A landscape with many valleys, sampled at points; each row gives a point and its height.
A ball rolls from a point to the lowest of its 3 nearest points, and stops where none of them is lower. Distance is the straight distance between rows; heights are no part of it.
k_424: [155 118 116 132  94 200 156 143 138 119 141 128 137 172 136 113 142]  (h 312)
k_201: [ 88 138 125 129 177 198 114 156 140 197 116 134 138  93 219 184 126]  (h 298)
k_632: [101 152 124 122 103 188 122 139  95 166 128  80 165  66 119 154 141]  (h 332)
k_420: [ 94  82 112 129 154 159  71 123 152  60 130 169 167 144 137 118 138]  (h 111)
k_677: [160 121 144  94 122  64 151 155 129 150 127 139  88 144  73 134  67]  (h 466)
k_937: [162 106 123 128 111 103 145 134 110 106 132 120  82 116  67 132  82]  (h 485)
k_652: [ 81 117  78  88 164 122 108  77 160  83 112 182 142 145 161 130 101]  (h 651)
k_234: [160 118 129 140  89 161 135 133 132 100 130 137 131 171 117 103 147]  (h 320)
k_796: [166 153 140 133 120  70 182 136 149 138 125  99 110 122 120 159  56]  (h 424)
k_672: [161 121 108 137  94 172 155 126 104 107 135 115 109 136  99 115 138]  (h 208)
k_654: [176 145 131 137  94  93 148 121 131 121 126 123 102 159 102 124 115]  (h 289)
k_374: [ 60 158  64  72 181 109 144  65 136 150 124 144 111 133 153 102 136]  (h 178)
k_257: [128 140 134 166 152 184 168 123 115 153 131 100 158  70 177 157 141]  (h 258)
k_413: [161 147 145 171 133 104 182 118 132 117 129  84 135  87 144 161  81]  (h 391)
k_590: [131 100  98 108 107 220 135 159 132 117 142 134 128 169 113 111 167]  (h 211)
k_863: [157 134 149 119 129  64 173 154 157 151 119 106 142 100 117 166  29]  (h 446)
k_87: [116 137 152 168 141 157 138 148 114 176 133  89 165  60 156 168 182]  (h 193)
k_803: [ 84  99  97 141 158  89  61  84 126  89 139 159 149 125 138 121 136]  (h 388)
k_394: [146 118 113 130 106 169 144 126  88 107 130  94 107  93  77 123 120]  (h 130)
k_275: [133 128  99 114 108 227 173 149 133 147 141 104 131 137 154 143 130]  (h 397)
k_223: [ 90 139 117  63 163 107 104  72 141 104  91 164 135 133 173 110 119]  (h 548)
k_9: [139 136 127 151 107 175 163 121 104 134 134  81 148  71 132 148 127]  (h 309)
k_310: [144 112 168 168 126  81 163 168 163 136 129  94 160  63 121 168  71]  (h 436)
k_426: [ 99 157 161  64 163  84  89  89 128 127  97 148 128 119 157 102 136]  (h 656)
k_892: [ 94  77  91 153 140 153  83 142 123  83 141 169 136 142 108 104 186]  (h 449)
k_846: [180 166 137 132 103  78 168 129 145 141 124 111 102 148 124 138  91]  (h 376)
k_941: [123 122 149 108 125 120  76 116 150  74 104 170 162 162 156 102 125]  (h 487)
k_651: [ 86 125 169  85 166  52  95 148 138 162 129 143 107 149  98 105 135]  (h 87)
k_509: [ 84 123 118 104 161  84  72  72 129 102 115 162 142 129 145 116 128]  (h 502)
k_118: [127 140 166 103 128  64  77 119 132 129 112 146 114 158 118 106 142]  (h 417)
k_776: [148 166 162 109 111 105  83 125 147 111 102 146 153 169 166  95 125]  (h 93)
k_907: [119  83  97 160 131  99  89 130 102  98 143 158  95 142  85 111 164]  (h 164)
k_497: [158 130 141 153 107 115 165 133 123 117 136  80 125  75 111 148  79]  (h 364)
k_373: [150 104 124 143 123  89 106 129 115 101 130 148  89 156  82 109 144]  (h 251)
k_390: [126 152 179  87 140  56  88 138 137 150 116 129 110 150 116 101 137]  (h 374)
k_459: [125 123 148 154 106 141 141 151 120 128 138  68 148  46  96 150 115]  (h 337)
k_990: [174 157 144 140  86 101 137 124 139 121 125 130 121 178 129 105 131]  (h 346)
k_214: [128  91 120 145 133  72 104 130 112 114 141 158  72 147  73 114 131]  (h 236)
k_435: [ 92 151 133 144 138 169 111 153 119 203 118 124 163  83 179 177 176]  (h 187)
k_11: [171 148 119 171  95 150 183 113 142 120 133 120 135 160 155 126 122]  (h 493)
k_634: [176 135 123 158  86 161 162 124 139 115 133 127 135 171 132 113 136]  (h 411)
k_314: [126 100 127 141 125 141  78 122 137  74 127 166 150 155 125 101 153]  (h 363)
k_660: [157 151 159  94 116  62 139 148 140 154 114 128  90 161  89 124  96]  (h 448)
k_328: [159 130 142 136 100 101 113 120 132 102 126 142 108 167 104 104 144]  (h 50)
k_448: [ 35 115 154 105 196  49 104 146 122 176 157 142 128 116 120 113 110]  (h 322)
k_883: [131 131  98 125 136 227 176 134 144 162 149 107 131 122 189 158 122]  (h 447)
k_647: [138  99  91 124 104 194 129 143 101 105 132 140 115 150  93 106 168]  (h 145)
k_242: [106 145 111 108 110 212 134 134 102 171 128  96 160  80 153 161 134]  (h 342)
k_481: [173 171 126 185 124 127 200  98 142 139 118 122 129 147 174 136 112]  (h 544)
k_920: [140 108 122 112 111 221 124 182 164 115 155 113 133 184 140 119 153]  (h 311)
k_573: [ 44 137 130  85 192  66  97  93 117 157 134 123 115 103 135 110 121]  (h 476)
k_534: [152 135 131 184 155 173 192 101 128 136 133 115 149  99 184 154 124]  (h 375)
k_445: [128 118  93 111 117 198 130 135  65 116 127 112 107 103  77 115 144]  (h 30)
k_740: [123  97 122 147 128 106  72 117 123  85 129 172 127 150 109 105 162]  (h 271)
k_387: [107 109 151 110 154  47  89 139 128 149 134 154  95 155  93 114 128]  (h 237)
k_460: [ 98 151 141 147 126 135 126 163 108 203 123 120 154  84 144 184 201]  (h 163)

Call two points neighbours if one is among the 3 nearest of the other. Go from one point of each pair to the other, from neighbour to neighbour, staying as low as possible. Name the highest point that can't be avoided.
k_445 and k_374 -> k_573
k_328 and k_776 -> k_990
k_420 and k_445 -> k_634
k_328 and k_651 -> k_373
k_651 and k_420 -> k_314
k_651 and k_907 -> k_387

Where does a ball stop that starts at each point below?
k_223 -> k_420
k_481 -> k_460
k_634 -> k_445
k_677 -> k_328
k_426 -> k_651
k_920 -> k_445
k_573 -> k_651
k_660 -> k_328
k_413 -> k_460
k_883 -> k_460
k_9 -> k_460
k_672 -> k_445
k_796 -> k_328
k_275 -> k_445
